A landscape with many valleys, sampled at points; each row gives a point and its height.
A ball rolls from a point to the lowest of its 2 nearest points, and stops where none of them is lower. Distance is the straight distance between rows; heights are no part of it.
Q588: [136 158 177 192 103 130 106 112  47 138 208 119 122 130 153 155  98 128
 184 191 175 145 135 112 116 197 122  83 102 145  83 147 105 201 155 136
 182 165 121  97 133 129 108 136 126 147  92 174 148 107 151 132 155  77
 105 136 139 135 141 184 131 184 105 120 149 119  96 113]  height 4.58
Q170: [106  67 152 114 108 142 152 179 114 117 128  75 155 118 156 148  63 124
 123 108 125  98  76 128 157 166 157 136 112 115 172 126  96  64 101 142
 157 134 117 146 131 148 123 137 132 104 124 157 176 104 143 124 100 131
  91  96  77 151 107 110 130 150 173 134 119 103 108  98]  height 2.25
Q319: [176 127 100  60 120 110 164 108 164 145  54 116 122 128 137  85 160  65
 125 131  96 106 128 113 166  70 127 110 137 136 130  63 172 104 167 131
  38  92  85 147 146 149 140  86 126 155 142  69  84 108 126 122 126 163
 139 184 118 136 123  79  98 103 125 157  58 146 196 166]  height 2.52
Q992: [132 148 115  93 128 128 125 101 147 184 127 198 151 142  98 158 151 129
  85 130  54 132 152 142 168 102 113 174 128 161 142 126 125 134  99 107
 129  77 188 134 136  71 135  83 155 107 154 135  59 138 139 132 178 166
 141  99 142  61 112  99 142 135  77 165 131 156 111 151]  height 2.34
Q258: [ 63 169  92 128 126 123  79  65 119  84 132 160 129 137 165  93 186 168
 187 110 155 167 107 108 102  85 124 103 123  77 113 118 167 136 103 128
  94 149 127 134 124 105 106 132 156 141  85 134 108 118 159 120 134 115
 155 171 117 172 173 166 169  98 157  67 139  89 138 113]  height 5.09
Q926: [101 162 140 163 161 147 155 160 181 110 155 131 113 135 111 115 150 141
 105 146 185 129 173 163 102  71 119 154 123 147 104 133 106 131 199 103
 169 100 112  66 121 136  97 168 139 109  95 111 134 133  78 135 139 160
 133 141 152 159 110 170  86  77 170 139 172 103 135  85]  height 3.72
Q800: [170 109 107 165 146 138 109  86 112 147 161 192 120 132 145 123 122 144
 181 131 158 182 119 143 129 139 107 139 138 152 102 123 108 185 198 123
 183 106 113  86 150  96 115 169 122 152  90 125 132 121 110 196 227 205
 141 180 146 139 138 147 109 144 139  87 195 109 111  75]  height 3.35
Q680: [110 156 105 134 115 102 120 101 144 161 111 179 137 114  82 113 198 135
 127 126  96 134 155 127 100  70  88 126 119 180  90 121 147 130 163 155
  72 115 157 113 139 104  95  69 125 158 124  62  52 122 115 100 161 135
 160 129 146 109 174 141 116  93  87 138 101 161 163 146]  height 4.54
Q566: [ 99 116 148 137 151 135 136 145 141  99 104  98  96 124 133  81 105 124
 158 131 199 115  93 117  64 106 125 105 124 123 106 119 148 111 177 162
 129 119 103 116 166 135 128 126 128 142 138 147 169 164  89 146 103 161
 121 161 153 158 106 136 128 118 214  79 124 107 149  99]  height 2.58
Q658: [125 120 121 125 130 106 123 154 112 111  78 105 113 112  81 159 109 128
 107 106 100 102 118 107 123 147 120 122 120 124 138 163 123  83 106 122
  94 126 145 132 136 129 124  93 152 103 139 130 163 136 144 124 116  99
 131 139 115 102 118  75 137 127 126 135 115 153 128 196]  height 2.02
Q866: [142 102 143  93 132 123 166 171 166 106  77 125  99 126  73 115  63 107
  62 121 122  63 122 124 101 107  99 121 109 125 132 119 100  37 167 150
 119 102 101 123 126 147 146 147 130 113 147 125 134 121 104 129 131 113
 128 151 130 113  76 102  88 110 125 125  93 125 149 169]  height 1.20
Q761: [101 150 151 175 138 155 132 193 166 129 189 174 103 156 111 123 103 150
 119 158 110 102 140 173 123 108 133 147 118 204 107 144  45 130 148 123
 196 114 177  79 100 114  92 167 118  91  93 119 134 115 113 135 158 187
 112  89 171 158 123 159  65 108 102 154 145 159  65 125]  height 3.61
Q887: [ 52 163 144 130 122 152 122 161 104  96 148  97 124 152 159 123 143 178
 163 138 180 142 132 121 135 107 136 138  99 115 112 141 119  93 114  95
 108 138 124 115 111 122  70 138 168 108 100 154 168  99 142  99 116  96
 133 143  97 189 121 141 149  94 174 132 138  63 134 117]  height 2.13
Q779: [ 29 123 162 130 143 171 100 150  96  65 150 108 148 148 154 137  80 175
 167 127 191 114  77 116 139 137 127 136  84 105 158 119 149  71 108 131
 144 170 121 111 138 124  90 131 147 115  90 147 160 134 159 102 120 122
 130 144 117 196 112 166 159  97 220 118 144  89 137  95]  height 2.64
Q560: [126 129 133 112 200 125 114 101 138  81  96 116 118 118 126 161 148 130
  69 135 134 116 164 123 115 139 123 128 125  77 156 146 145 131  75 106
 101 153 122 143  91 159 164 144  99 142 138 105  94 142 106 113  78  64
 111 116 114 123 117 111 151 103 109 114 137 147 139 171]  height 3.52
Q511: [156 134 114 121  81 126 119 105 104 150 120 115 135 114 131 112 164 119
 170 105 128 166 117 118 126 124 141 128 181 114 116 106 170 140 129 128
 101 108 114 144 171 116 108 108 129 167 135 136 150 128 141 134 123 135
 148 132 123 101 158 121 130 149 123 148 129 123 134 137]  height 3.44
Q492: [111  69 106 109 143 170 109 108 136 106 125 163 168 112 108 106  62 148
 128  94 114 106  55 156 130  96 121 195 117 122 172 109 141 105 127 184
 186 140 156 122 146 100 180 112 148  75 152 137  80 182 106 176 211 207
 112 140 175 113 117 136 114 146 170  96 128 137 137  73]  height 2.97
Q572: [ 71 156 135 191 120 136 130 198 122  98 168 136  85 165 141 129  87 126
 162 156 149 105 173  88 132 128 132 127 107 166 102 189  63 134 118  96
 148 150 181 109  77 132  95 156 119 105  96 181 168 110 120 123  93 124
  94  81  95 178 107 140 127  79 140 110 144 122 105 139]  height 4.53
Q227: [ 89 110 134 108 145 132 159 179 183  96 105 101 112 145 124  83  90 127
  85 132 171  89 114 135  89  99 122 141 100 128 116 101 120  63 166 166
 152 109 102 133 134 160 147 145 109 108 152 147 121 148  92 155 102 149
 103 153 152 146  95 105 114  98 195 112  94 105 163 104]  height 1.96
Q401: [154 147 118 119 151  77 160 138 133 157  98 103  91 141 113 114 175  96
  96 136 120 109 171  96  91 158 107  98 109 141 100 160 111 161 147  85
  90 145 123 133 107 156 169 125  87 173 163 111  83 124 118 109  68  65
 115 118 123 115 146 113 135 112  74 134 100 161 133 179]  height 1.17
Q262: [123 105  85 137 135 143 127 104 148 126 146 184 145 143 125  93  88 148
 148 112 107 122  89 152 130  93 120 194 142 156 131 125 105 149 166 167
 175 121 161 108 138  97 152 136 139 101 145 140 121 152  89 193 209 214
 110 139 157 113 125 131  74 127 137  89 149 128 119  74]  height 2.57
Q346: [114 127  93  56 164  89 143  86 140 102  77  86 133 136 194  94 189 125
 127 116 120 133 117 118 139 110 140 116 123 118 125  52 177 134 121 127
  99 135 117 182 103 146 166 112 101 156 164  89  64 104 143 112  90 121
 104 155 128 167 136  76 161 107 153  98  98 137 164 139]  height 3.71
Q759: [182 117 120  92  90 134 154 131 123 197 134 109 162 135 161 109 117 115
 124 116  93 114  75 143 133 173 166 141 124 146 146  74 123 123 176 139
 153  97 113 168 169 115 116  95 133 115 190 148 146 148 151 146 132 151
 118  92 132  91 140  87  96 181 153 179  92 109 112  96]  height 2.55
Q324: [ 90 122  96  98 104  95 140 151 149 109  75  82 106 144 154 105 181 165
 132  76 159 137 159  94 163  90 138 120 128 101 122 123 120  84  91 124
  37 100 121 159 101 153 114 148 129 118 132 111 157  88 138 101  77  95
 147 142  73 179 105  91 134  82 102 101 120  91 165 152]  height 0.87
Q303: [127 121  87 101 137 117 144 104 174 108  89 136 137 128 133 102 158 105
 101 121 120 125 132 133 126  78 130 154 149 106 123  88 143 108 135 128
 111 130 123 160 113 145 139 124 117 145 153 127  81 116 115 146 123 145
 111 133 135 125 127  92 118 112 147 111 109 121 162 120]  height 3.97
Q197: [169 165 118 114  97 132 121 132 132 194 150 168 146 158 103 158 134 105
 100 118  68 136 156 129 167 171 147 127 119 165 136 141 110 126  88  98
 129  92 180 138 131  81 125  73 164  98 131 171 129 133 164 109 146 154
 171  90 130  57 128  99 154 168  65 213 127 165  81 164]  height 2.87
Q403: [ 61 156  98  88 116 110  79  85 107  93  77 134 121 114 143 111 198 191
 168 108 119 151  98 107 127  78 117 104 113  79 127 125 180  95  70 146
  30 116 142 138 118 121  89  95 141 116 100 116 114 127 163  92 136  91
 165 176 117 150 151 125 155 106 116  99 111 123 163 146]  height 4.90
Q977: [132 119 111 147 127 126  82  68 105 106 168 182 138 122 120 125 108 117
 189 122 165 163 101 147 119 130 103 125 171 106 119 141 135 152 146 165
 151 161 108 121 173  98 131 150 159 148  92 141 139 147 156 181 203 178
 146 160 143 140 146 159 136 134 138  80 200 111 125  92]  height 3.74
Q72: [ 96 132 120 166 108 137 138 160 177 125 160 187 119 137  87 141  98 152
 110 121  97 103 143 159 153  76 100 180 133 177 107 137  43  68 119 124
 174 116 190 100 103 101  98 144 145  70 105 133 134 109 112 151 162 180
 127 105 137 140 101 136  73  93 118 148 145 129 104 136]  height 3.25
Q879: [136 141 128 153 104 119 123 113  64 172 136 158 114 160 118 118 119 133
 169 129  85 101  82 135  91 151 124 144 106 184  98 128 125 142 161 152
 159 101 171 131 146  90 140 105 138 116 160 165 118 158 140 161 160 148
 127 115 173  86 155 135 123 154 123 144 125 140  91 136]  height 1.21
Q957: [ 81 138 126 133 112 120 124 156 119  92 123 103 123 136 158 133 143 158
 147  98 142 137 146  95 166 118 135 145 124  96 134 159  98  91  72 100
  78 133 136 145  92 151 103 150 142 107 105 151 187  90 141  99  95  93
 122 122  55 168 106 110 143 100 129 122 134  75 140 150]  height 1.54
Q967: [143 137 176 145 155 121 157 107 110 139 163  60 158 119 165 145 124 130
 137 153 191 166 142 112  95 151 158 111 114 110 115 135 143 198 142 115
 160 179  74 138 143 146 160 139  80 164 154 112 139 101 119 115  69  77
  92 129 124 123 150 157 129 164 124  78 129  97 111  87]  height 6.04
Q347: [173  82 132 106 136 155 107 110 137 110 119 104 150  79 139 117 102  98
 152 104 184 159  96 133 108 130 149 115 179  59 166  98 180 119 110 157
 136 158  53 136 194 137 143 137 128 159 142 129 191 162 150 138 121 163
 156 167 132 145 130 135 157 161 181  96 138 122 153  78]  height 3.67
Q289: [ 73 155  97 125 108 121 107 103 142 120  89 163 129 125 102 106 191 172
 138 104 122 136 116 128 116  55  99 141 112 135  97 121 144  77 127 151
  69 103 149 114 133 119  76  90 136 111 122  94  96 118 143 117 165 128
 156 152 129 146 137 129 124  89 122 117 102 124 165 138]  height 4.71
Q703: [140  89 144 147 115 175 144 194 151 135 158 149 127 127 123 142  52 109
  90 155 104  92  90 174 132 130 139 150 136 153 158 144  73  97 114 149
 223 148 134 108 123 104 104 168 135 102 115 126 169  98 120 137 167 194
  96  59 119 123  94 153  95 141 158 146 149 162  60  93]  height 4.60
Q363: [146 117  90  49 111 129 147  90 128 131  79  95 144 110 153 100 179 128
 135 118  93 121 117 142 156 105 134 120 150 118 143  46 197 108 150 152
  68  71 111 156 153 137 112  93 143 138 149  88 108 144 153 126 156 160
 127 176 127 130 123  70 123 135 149 174  61 154 171 150]  height 2.79
Q899: [155 112 119 117 111 102 167 151 183 137  76 154  86 133  61 106 100  67
  78 114 118 104 160 115 116  74  97 125 133 138 117 142 101  72 179 133
  74 119 116 123 128 125 149 124 106 142 133 101 122 102  91 147 125 118
 158 141 129 105 107 100  93  84  98 122  95 150 153 187]  height 1.77
Q954: [165 158  99 164  95  99 121 105 140 181 127 161 124 136 110 141 192  68
 140 137  89 152 182  87 144 134 106 104 151 155  84 160 146 191 105 103
  81 120 160 137 118 124 133  90 102 175 121 110 102 117 117 111 128 123
 163  89 124  82 182 134 165 121  55 166 131 167 108 150]  height 4.11
Q707: [132 113 127 220 128 140 123 151 125 119 186 168  85 171 137 139  73  89
 181 163 129 130 164 115 127 149 123 125 136 154 110 190  85 161 108 114
 171 157 184  99  88 115 127 158 100 128  90 175 192 112 119 155 143 148
 103  97 117 139 118 141 111 115 118 107 161 145  73 124]  height 4.16
Q119: [112 183 122 144  89 109  96 137  71 105 131 110 111 112 110 104 195 140
 150 118 110 138 148  81  99 148 116  73  96 124  94 189 154 178 102 117
  63 129 130 128 115 152  99  99 131 147  94 117 110 141 121  76  87  49
 168 112  83 114 187 164 168 138  65 146 123 136 157 163]  height 4.77
Q846: [153 111 102 136 130 136 166 122 186 178 192 144 191 138 171 124 145 126
 114 135 133 151 136 163 133 100 159 162 147 121 142  97 111 157 187 115
 205 117 106 141 139 120 123 140 126 144 133 123 134  97 118 131 157 140
 112  94 135 134 121 152  97 159 129 151 136  80  94  26]  height 1.79
Q826: [136 137 118  73  80  87 155 157 111 136  80  83 107 154 156 103 199 154
 127  88 124 144 178  93 181 134 127 105 127 137 117 128 110 109 140 117
  30  97 120 161 121 161 105 124 138 142 133  93 123  91 152  79  86  76
 146 141  84 154 123  87 147 105  73 137  94 112 176 179]  height 0.99
Q602: [169 110 136 185 161 150 138 126 136 167 192 157 125 150 183 142 109 119
 156 167 159 171 151 161 125 143 131 130 134 156 112 131  92 180 192 109
 218 116 120  93 120 119 114 177 104 134  90 129 144 113 104 184 183 170
 104 134 146 166 123 171  96 124 139 118 181 106  93  63]  height 2.91
Q296: [176 158 121 158  73 122 136 150 120 180 167 175 105 170  94 152 112  94
 135 130  66 121 165 107 149 183 133 105 106 179  98 170  99 158 101 118
 136 122 193 115 102  86 133  89 141 102 110 185 160 121 149 116 126 138
 166  74 164  71 137 129 141 165  36 188 136 185  59 165]  height 3.33
Q173: [142  75 162 147 148 173 130 179 154  93 130 141 128  86  83 140  33 105
  83 142 145 103  90 153 116 141 121 140 161 118 167 139 121  76 117 156
 190 152  98 101 148 145 110 165 148 103 127 109 185 124  91 132 143 183
 117  90 112 120 111 148 118 132 185 136 145 140 105  96]  height 4.31
Q993: [112 166 134 140 132 125 120 121 146 152 146 192 114 125  70 129 171 173
 126 109 122 133 144 168  99  71 106 140 106 193  60 137 122 129 180 139
 127 100 139  80 149 100  93 118 126 110 132  60  86 138  82 132 177 163
 152 151 176 118 130 180  80  93  77 124 120 170 129 132]  height 4.30
Q387: [151 147 112 104  89  68 152 136 125 155  97  97 110 146 128 104 199  99
 146 116 106 130 163  93 127 134 117  89 116 150 100 129 130 151 154 112
  47 102 121 154 134 152 125 111 109 173 146  91  85  99 132  91  81  79
 138 119 102 125 163 106 136 105  73 137  92 140 167 175]  height 0.18
Q259: [ 84 127 110 147 108 133 135 161 174 118 130 169 118 130  84 158 107 143
 107 132  96 113 176 132 167  89 107 166 123 136 133 152  53  43  93 111
 123 123 168 122  86 121  97 132 143  75 106 139 159  83 128 123 141 133
 140 109 103 146  90 110 106  79  95 161 125 104 112 159]  height 2.94
Q519: [156 129 124 150 125 131 111 104 102 162 144 210 140 127  95 114 110 142
 155 125  81 137  96 163 128 125 124 176 138 173 121 140 126 166 146 141
 166 130 170  98 149  68 164 137 163 116 150 132 101 155 104 177 213 197
 136 117 167  74 123 152 102 151 103 110 144 160  99 106]  height 2.03
Q78: [128  68 137 104 159 171 134 141 124 126 123 127 172 126 113 118  59 130
 127 114 133 116  57 160 107 143 122 155 115 123 170 105 167 101 128 185
 194 149 102 138 151 135 174 122 133  96 172 130 121 178 131 151 158 173
 119 127 180 115 125 144 148 169 189 142 129 123 138  73]  height 3.32
Q131: [197 113 104  85 103 103 177 147 184 173  79 148  99 132  99 106 126  30
  82 130 103 118 161 109 169  67 122 117 153 143 129 100 127 103 168 113
  57 101 101 157 125 143 156 104 107 170 148  74  80 104 115 132 124 129
 155 141 117  90 123  81  92  84  94 146  84 144 171 178]  height 2.18
Q261: [151 125 105  72  78 122 118 127 115 108  59  83 118  82 141  90 170 122
 167  97 126 141  97 115 151 116 143 101 178  82 148  79 188 115 127 141
  56  90 104 155 193 127  89 101 131 140 147 106 157 152 147 112 107 143
 164 167 112 135 142 105 140 134 135 145  95 150 162 165]  height 3.09
Q526: [ 92 114 123 104 154 102  77 103 107  94  59  99 111  86  92 164 103 149
 133 105 105 124  91 100 136 131 117 110 142  75 170 144 194  91  61 136
  58 129 154 153 139 132 147  96 148  96 123 124 154 175 158 125 107 115
 145 161 111 111 116  81 156 121 151  79 129 149 128 187]  height 2.54
Q459: [121 101  93 119 131 160 132 104 166 123 168 160 192 139 153 128 142 132
 123 131 135 144 126 177 147  87 132 205 160 101 157 101 112 126 118 112
 178 128 130 135 124 115 131 156 133 123 122 139 109 105 122 140 161 158
 133 124 123 136 127 143 124 129 147 141 153  80 131  57]  height 1.22
Q35: [162 119 102 118 111 120 157 128 148 181 125 159 129 146 137  93 105 100
 112 124  77  82  77 161 101 133 148 151 105 177 140  97 111 125 191 154
 171  97 135 148 154 102 146 121 135 114 186 150 106 166 123 172 169 189
 100 108 167  86 129 112  92 156 144 170 110 133 115 108]  height 2.01
Q540: [132 148 113 137 153 142 135 122 192 121 129 171 123 113  63 112 154 154
  88 125 139 113 164 156 118  44 108 155 145 144 101 119 121 112 186 128
 160 105 120  75 133 125 118 151 117  98 134  71  75 135  62 141 154 162
 131 138 162 143 124 154  76  82 114 129 133 138 161 108]  height 4.05
Q83: [148 137 130 190 161 141 130  96 157 177 201 154 150 148 177 148 158 124
 124 171 132 164 171 164 111 125 132 141 143 143 116 133  96 198 173  93
 218 131 128 106 109 108 120 158 114 152 118 120 138 105 118 120 151 134
 106 105 159 163 128 193 111 154  85 146 159  91  80  75]  height 2.40
Q365: [130 103 136  90 172 115  90 119  92  67  70  74 113  88 128 172 131 154
 129 103 121 123 106  96 131 163 134  91 133  88 182 109 204 126  69 151
  55 140 116 139 130 159 159 120 132 121 149 100 129 190 171 112  81  88
 143 173 132 133 132  91 188 150 163  77 126 153 157 164]  height 2.88
Q769: [132 182 168 209  89 150 102 148  41 130 200 144  74 145 129 149 100 141
 185 174 139 134 157 106 119 189 122  91  78 178  63 171  96 182 126 110
 157 152 164  68  99 120  82 143 115 131  68 167 151 125 135 111 155 117
 117 121 146 125 133 194 130 155  85 147 147 160  88 135]  height 4.22
Q353: [161 142 148 114 123  85  79  93  57 125 115  67 116 102 146 113 114 121
 185 121 148 144  89  79 111 183 137  71 149  89 130 107 190 202  90 143
 104 169 101 159 162 144 184 120 123 153 149 154 116 160 153 137  74  88
 126 150 124 123 169 141 161 180 154  66 122 134 143 137]  height 5.66
Q165: [144 109 134 126 153 134 132 116 135 133  84 156 133 101  56 156  93 118
  82 128  85 122 116 161 129 122 112 154 151 115 169 139 133  91  94 128
 140 113 136 129 145 116 151 119 153 112 151 121 132 160 118 145 156 144
 137 126 134  69 116  82 140 130 137 147 122 161 122 171]  height 2.53
Q60: [105 178 122 138  87  86 105 139  69 115 110  68  90 146 142  88 189 142
 168  99 134 129 137  73 100 153 124  69  86 125  96 166 140 190 102 118
  65 131 146 152 111 160 144 123 119 137 113 146 123 122 110  96  53  59
 122 120  87 148 147 150 158 132  86  88 117 118 146 156]  height 5.08
Q455: [131 143  97  96 176 133 131  87 147 163 118 182 173 134 143 165 169 135
  53 157  80 136 159 174 181 113 119 178 135 113 166 101 141 147 108  98
 139  85 155 145 107 109 137 111 145 139 146 122  49 124 142 108 171 112
 120 108 146  88 102  97 150 147  68 187 135 144 112 137]  height 1.85
Q321: [102 121  96 116 123  99 161 155 187 127 117 155 125 143 102 141 127 126
  85 125 106 119 203 125 168  74  80 146 123 125 118 149  61  65 115  97
  92 106 155 139  70 137 132 146 116 107 114 132 100  81 139 135 118  86
 150 112 119 153 101  96  89  70  77 147 116 103 157 162]  height 2.60
Q601: [ 98 131 122 192 158 145  91 101 103 100 184 172 101 160 147 134  88 106
 180 159 159 147 132 125 105 139 110 133 147 118 118 168 101 163 124 134
 155 156 147 111 118 109 131 155 126 125  85 166 156 117 129 165 154 160
 122 120 117 161 123 161 124 106 157  76 180 114 111 117]  height 4.13
Q539: [133  69 137  82 113 131 179 190 163 149 111  85 150 131 139 134  53 107
  54 123  94  65  76 148 131 161 146 148 104 130 166 115  85  59 133 153
 170 107 111 168 103 164 143 143 121  82 142 155 141 111 118 147 130 141
  99  79 108 127  94  98 108 152 155 168 112 117 108 113]  height 2.76
Q542: [158 139 158 110 166  99 120  80  92 131 117  62 171 107 147 147 151 142
 113 144 149 150 117 111 120 180 148  99 131 106 151  90 176 202 125 107
 139 186  85 157 130 151 172 123  84 157 170 111  92 146 130 104  53  64
 106 134 116 115 157 136 153 172 132  90 125 129 132 126]  height 5.88
Q484: [165 130 180 160 145 152 153 173 153 148 146 101 108 106 118 113 117 114
  96 163 151 115 134 164  75 151 159 112 131 144 102 151  95 130 189 126
 187 128  89  87 147 137 105 155 110 144 147 113 173 124  99 126 120 124
 106 121 160 123 113 150  99 152 135 161 119 130 107 102]  height 4.17
Q320: [112 163 140 149 168 132 109 125 108 108 121 140 110 124  95 174 138 134
  64 152 110  95 162 127 125 151 103 127  98 101 145 195 111 140  68  77
 124 160 143 128  83 155 140 133 124 113 119 123 113 135 120  82  87  60
 113 112 119 116 124 128 153 106  74 148 120 163 132 194]  height 3.89
Q606: [156 158 106 131 179 121 127  63 120 170 131 170 164 119 118 137 170 107
  92 174  81 142 148 142 140 146 119 156 158 137 144 118 175 203 103  91
 153 131 128 132 132 103 139 107 137 167 160 109  58 145 135  91 142 122
 130 108 139  83 146 147 160 158  85 168 128 163 112 139]  height 1.08
Q670: [119 137 122  54 173  90 128  90 129  74  48  95 110 119 166 131 187 137
 114 121 103 137 122 112 147 127 128  72 126 117 150 110 193 126  92 149
  33 128 122 158  92 157 174 111 112 153 129  68  52 123 138  94  94  94
 118 164 126 147 115  59 144  97 137  80  97 163 169 185]  height 3.46
Q861: [107 148 188 144 129 163 128 169  98 113 134  75 133 113 143 112 107 152
 178 150 215 141  97 126  82 142 140  81 130 130 101 127 171 123 177 144
 151 129  81  77 181 128  79 130 164 139 112 136 178 157 114 120 134 122
 135 170 142 154 120 157 134 149 194 113 137  99 147  88]  height 3.20
Q811: [110 149 110 130 152  95 154 152 159 137 118 134 105 172 112 117 149 115
  99 147 112  99 194 117  97 102  97 130 102 143  98 165  63 124 139  94
 126 128 158 133  79 143 145 140  95 134 141 128  71 112 120 129 102  79
 123 105 146 148 134 123 111  76  86 134 109 140 138 177]  height 2.04
Q583: [146 164 144 107  48  61  97 113  29 134 126  52  87 131 159  79 146 128
 199 109 134 148 110  64 130 155 144  41 120 115 115 130 167 224  95 130
  82 129 133 170 151 152 162  98 115 138 120 153  94 128 138 120  46  60
 117 135  99 129 170 155 151 171 108  65 131 120 142 145]  height 5.39
Q753: [133 140 144 208 104 133 113 163 107 141 170 177  78 163 104 146 105 110
 160 149  89 103 172 106 127 158 122 106 105 192  88 182  66 149 112 122
 155 144 191  92  87 100 121 126 123 111  99 170 177 111 131 128 144 163
 140  96 161 103 129 157 122 134  59 154 145 184  65 154]  height 3.77
Q372: [189 120 100 165  91 110 137 117 148 166 133 156 101 117 117 105 164  65
 161 120 119 165 160 127 121 113 143 105 189 152  89 140 136 159 165 123
 101 123 118 133 150 112 123 124 110 183 148 127 164 130 107 138 132 148
 151 109 130  82 154 121 121 138  84 152 148 136 117 127]  height 3.75
Q375: [ 83  67 158 116 156 148 129 165 107  75 131  74 158 136 150 176  56 145
 118 106 167 113  97 124 159 171 149 134  96 110 183 129 129  88  76 131
 144 170 123 154  96 170 157 148 110 109 132 136 157 112 137 108  57 106
  91 115  98 161  95 122 162 129 180 100 143 106 141 114]  height 1.75
Q86: [213 115 141 115 149 147 122 126 119 165 103 116 151  86  87 156 100 101
  94 132 105 145 105 147 142 174 154 129 180  93 187 113 154 135  91 122
 137 121  79 145 173 126 142 123 144 130 166 123 136 175 140 133 146 139
 150 101 125  63 142  84 154 175 151 157 125 162 124 157]  height 2.99
Q270: [141  89 168 156 157 170 117 148 138  94 160 120 135  94 119 155  70 110
 132 137 197 147 108 137 106 141 132 136 154  89 153 145 142 101 112 131
 153 178  81 100 159 141 117 150 136 152 116 121 190 138 122 117 118 139
 135 118 117 133 111 153 148 131 183 112 166 111 127  94]  height 4.01
Q30: [164 154 145 132 100 138 142 136 125 148 158  90 145 100 133 114 172 146
 134 137 159 149 140 144  87 145 145 114 139 147  96 103 142 139 192 119
 150 105  93 107 168 110  60 126 142 151 132 121 164 128 121 111 123 102
 138 140 145 119 151 149 116 166 111 171 112  98 126 111]  height 3.79
Q853: [ 86  96 136 111 128 154 118 118 106 116 163 109 178 155 162 117  95 152
 163 102 178 138  73 134 112 148 129 150 104 109 137 102 153 109 139 139
 168 150 110 140 149 126 145 125 128 123 127 159 140 134 172 139 141 142
 117 143 161 158 142 157 141 146 199 125 135  83 135  69]  height 3.05
Q315: [145 134 174 176 125 141 140 204 151 149 165 130  83 146 126 117 118 131
 134 169 128 110 134 149 101 148 145 108 104 192  82 161  62 135 198 124
 178 108 142  74 115 114  90 156 120 123 119 135 157 123 114 130 142 152
 107 113 170 141 111 149  80 134 122 160 129 163  80 118]  height 3.98
Q196: [176  96 163  71  91 115 165 138 130 174 108  48 162 115 183 122 136 136
  91  86 124 127 110 133 171 181 188 131 138 112 153  75 118 129 154 137
 114 114  93 174 154 150 148 117 118 121 167 119 148 120 142 136  75 114
 106 114  90 114 132  76 105 173 142 144  87 111 119 103]  height 2.95
Q21: [104 115 128  78 207 125 117  99 142  42  66 109 115  95 138 170 137 142
  71 118 128 114 135 118 126 124 134 102 125 102 155 105 185  89  85 157
  76 139 116 129  85 165 159 133 107 153 150  84  91 145 132 117 101  83
 120 166 148 130 116  84 159 112 143  82 123 146 170 164]  height 3.21
Q463: [131 153 160 163 142 142  86 105  82 115 159 125 133 111 111 165 122 123
 126 158 132 109 126 122 110 173 132 134 119 105 138 166 116 170  63  95
 151 173 137 119 120 136 140 138 134 132 122 158 146 140 138  91 111  77
 119 113 118 115 139 164 147 149 118 133 138 151 109 149]  height 4.28
Q13: [ 34  80 114 100 186 157 121 114 148  56 127 121 151 154 161 162  70 144
 116 104 130 105 100 128 149 129 117 155 103  94 175 122 140  63  53 158
 137 150 163 166  72 136 168 150  97  98 111 147 131 118 129 151  99 120
 116 133 135 176  99 104 157  95 182  86 148 105 143 117]  height 1.16
Q674: [159 107  92 104 140 129 131  83 172 129  75 175 138  91  84 122 125 115
  96 118  87 127 129 138 168  49 107 163 166 119 151 106 158 131 108 138
 100 122 148 127 136 110 146  82 128 143 144 108  64 140 100 156 174 182
 133 140 127  78 109  79 132 122 132 117 117 164 157 132]  height 4.20
Q742: [113 185 155 134 109 145  76  88  54 116 178 113 154 106 133 159 155 170
 155 154 155 138 118 112 118 172 125 101 102  85 135 136 145 175  92 119
 133 173  95 131 130 136 106 131 147 131 101 153 137 132 163  91 110  44
 130 148 104 134 172 194 159 159 114 129 134 104 133 122]  height 4.61
Q679: [188  66 134  92 130 142 120 121 139 129  96  96 159  83 137 150 107 100
 115  95 131 152  91 145 159 157 164 142 192  55 187 100 166 112  81 141
 114 133  78 159 159 149 159 136 134 140 146 114 158 156 141 148 112 154
 138 134  96 105 128  96 149 153 164 117 132 131 132 104]  height 3.38
Q212: [ 68  90 102 118 138 162 111 113 145  93 138 160 169 123 131 152 100 154
 122 114 125 119  95 153 161 102 118 206 144  89 176 116 129  73  68 147
 153 144 150 155 104 121 137 131 139  87 105 155 147 124 141 158 155 154
 130 138 118 150 107 113 145 106 173 119 138  91 131 106]  height 0.55
Q348: [107 135 144 182 142 145 166 143 157 144 178 116 133 146 181 131 138 139
 154 153 194 167 169 146 108 119 145 135 126 144 101 117 121 155 201 100
 174 119 115  80 118 124 103 168 127 135  78 140 162 121 115 147 144 155
 124 135 137 183 110 150  96  88 190 136 177  81 105  52]  height 3.36
Q150: [168  80 153  75  71  94 196 170 124 154  93  47 131 126 176 108 129 157
  71  75 112 125 138 117 206 179 178 111 133 121 160  98  71  86 143 128
  83 100 105 165 127 168 153 152 122  95 147 132 149 105 148 135  69 123
  97 117  61 127  88  73 107 152 130 137  88  93 123 144]  height 3.22
Q377: [ 83 172 183 164 126 146 110  93  75 116 203 110 145 137 160 150 120 144
 172 170 198 145 139 114 119 166 132 104  98 106 102 152 134 193 137 118
 163 184 102 110 139 127 119 137 145 148  78 163 138 115 161 116 128  60
 116 145 109 162 159 186 150 140 149 102 165  87 127 108]  height 4.89
Q713: [131 188 117 152  87 114 105  97  83 155 162 136 119 132 111 145 186 115
 145 133  91 139 159 107 110 162 118  93 102 153  89 159 139 190 106 116
 109 115 153 119 113 126 104 104 129 151 108 136  95 141 136  84 111  73
 156 110 139  91 186 181 157 147  49 180 115 148 114 161]  height 4.44

Two balls start at each pair of points below. Name the first point that both come to, or write -.
Q977 and Q348: Q602
Q258 and Q261: -
Q583 and Q30: Q511

For each start below, name the point where the ball stops.
Q542: Q866
Q572: Q212
Q967: Q606
Q484: Q866
Q315: Q387
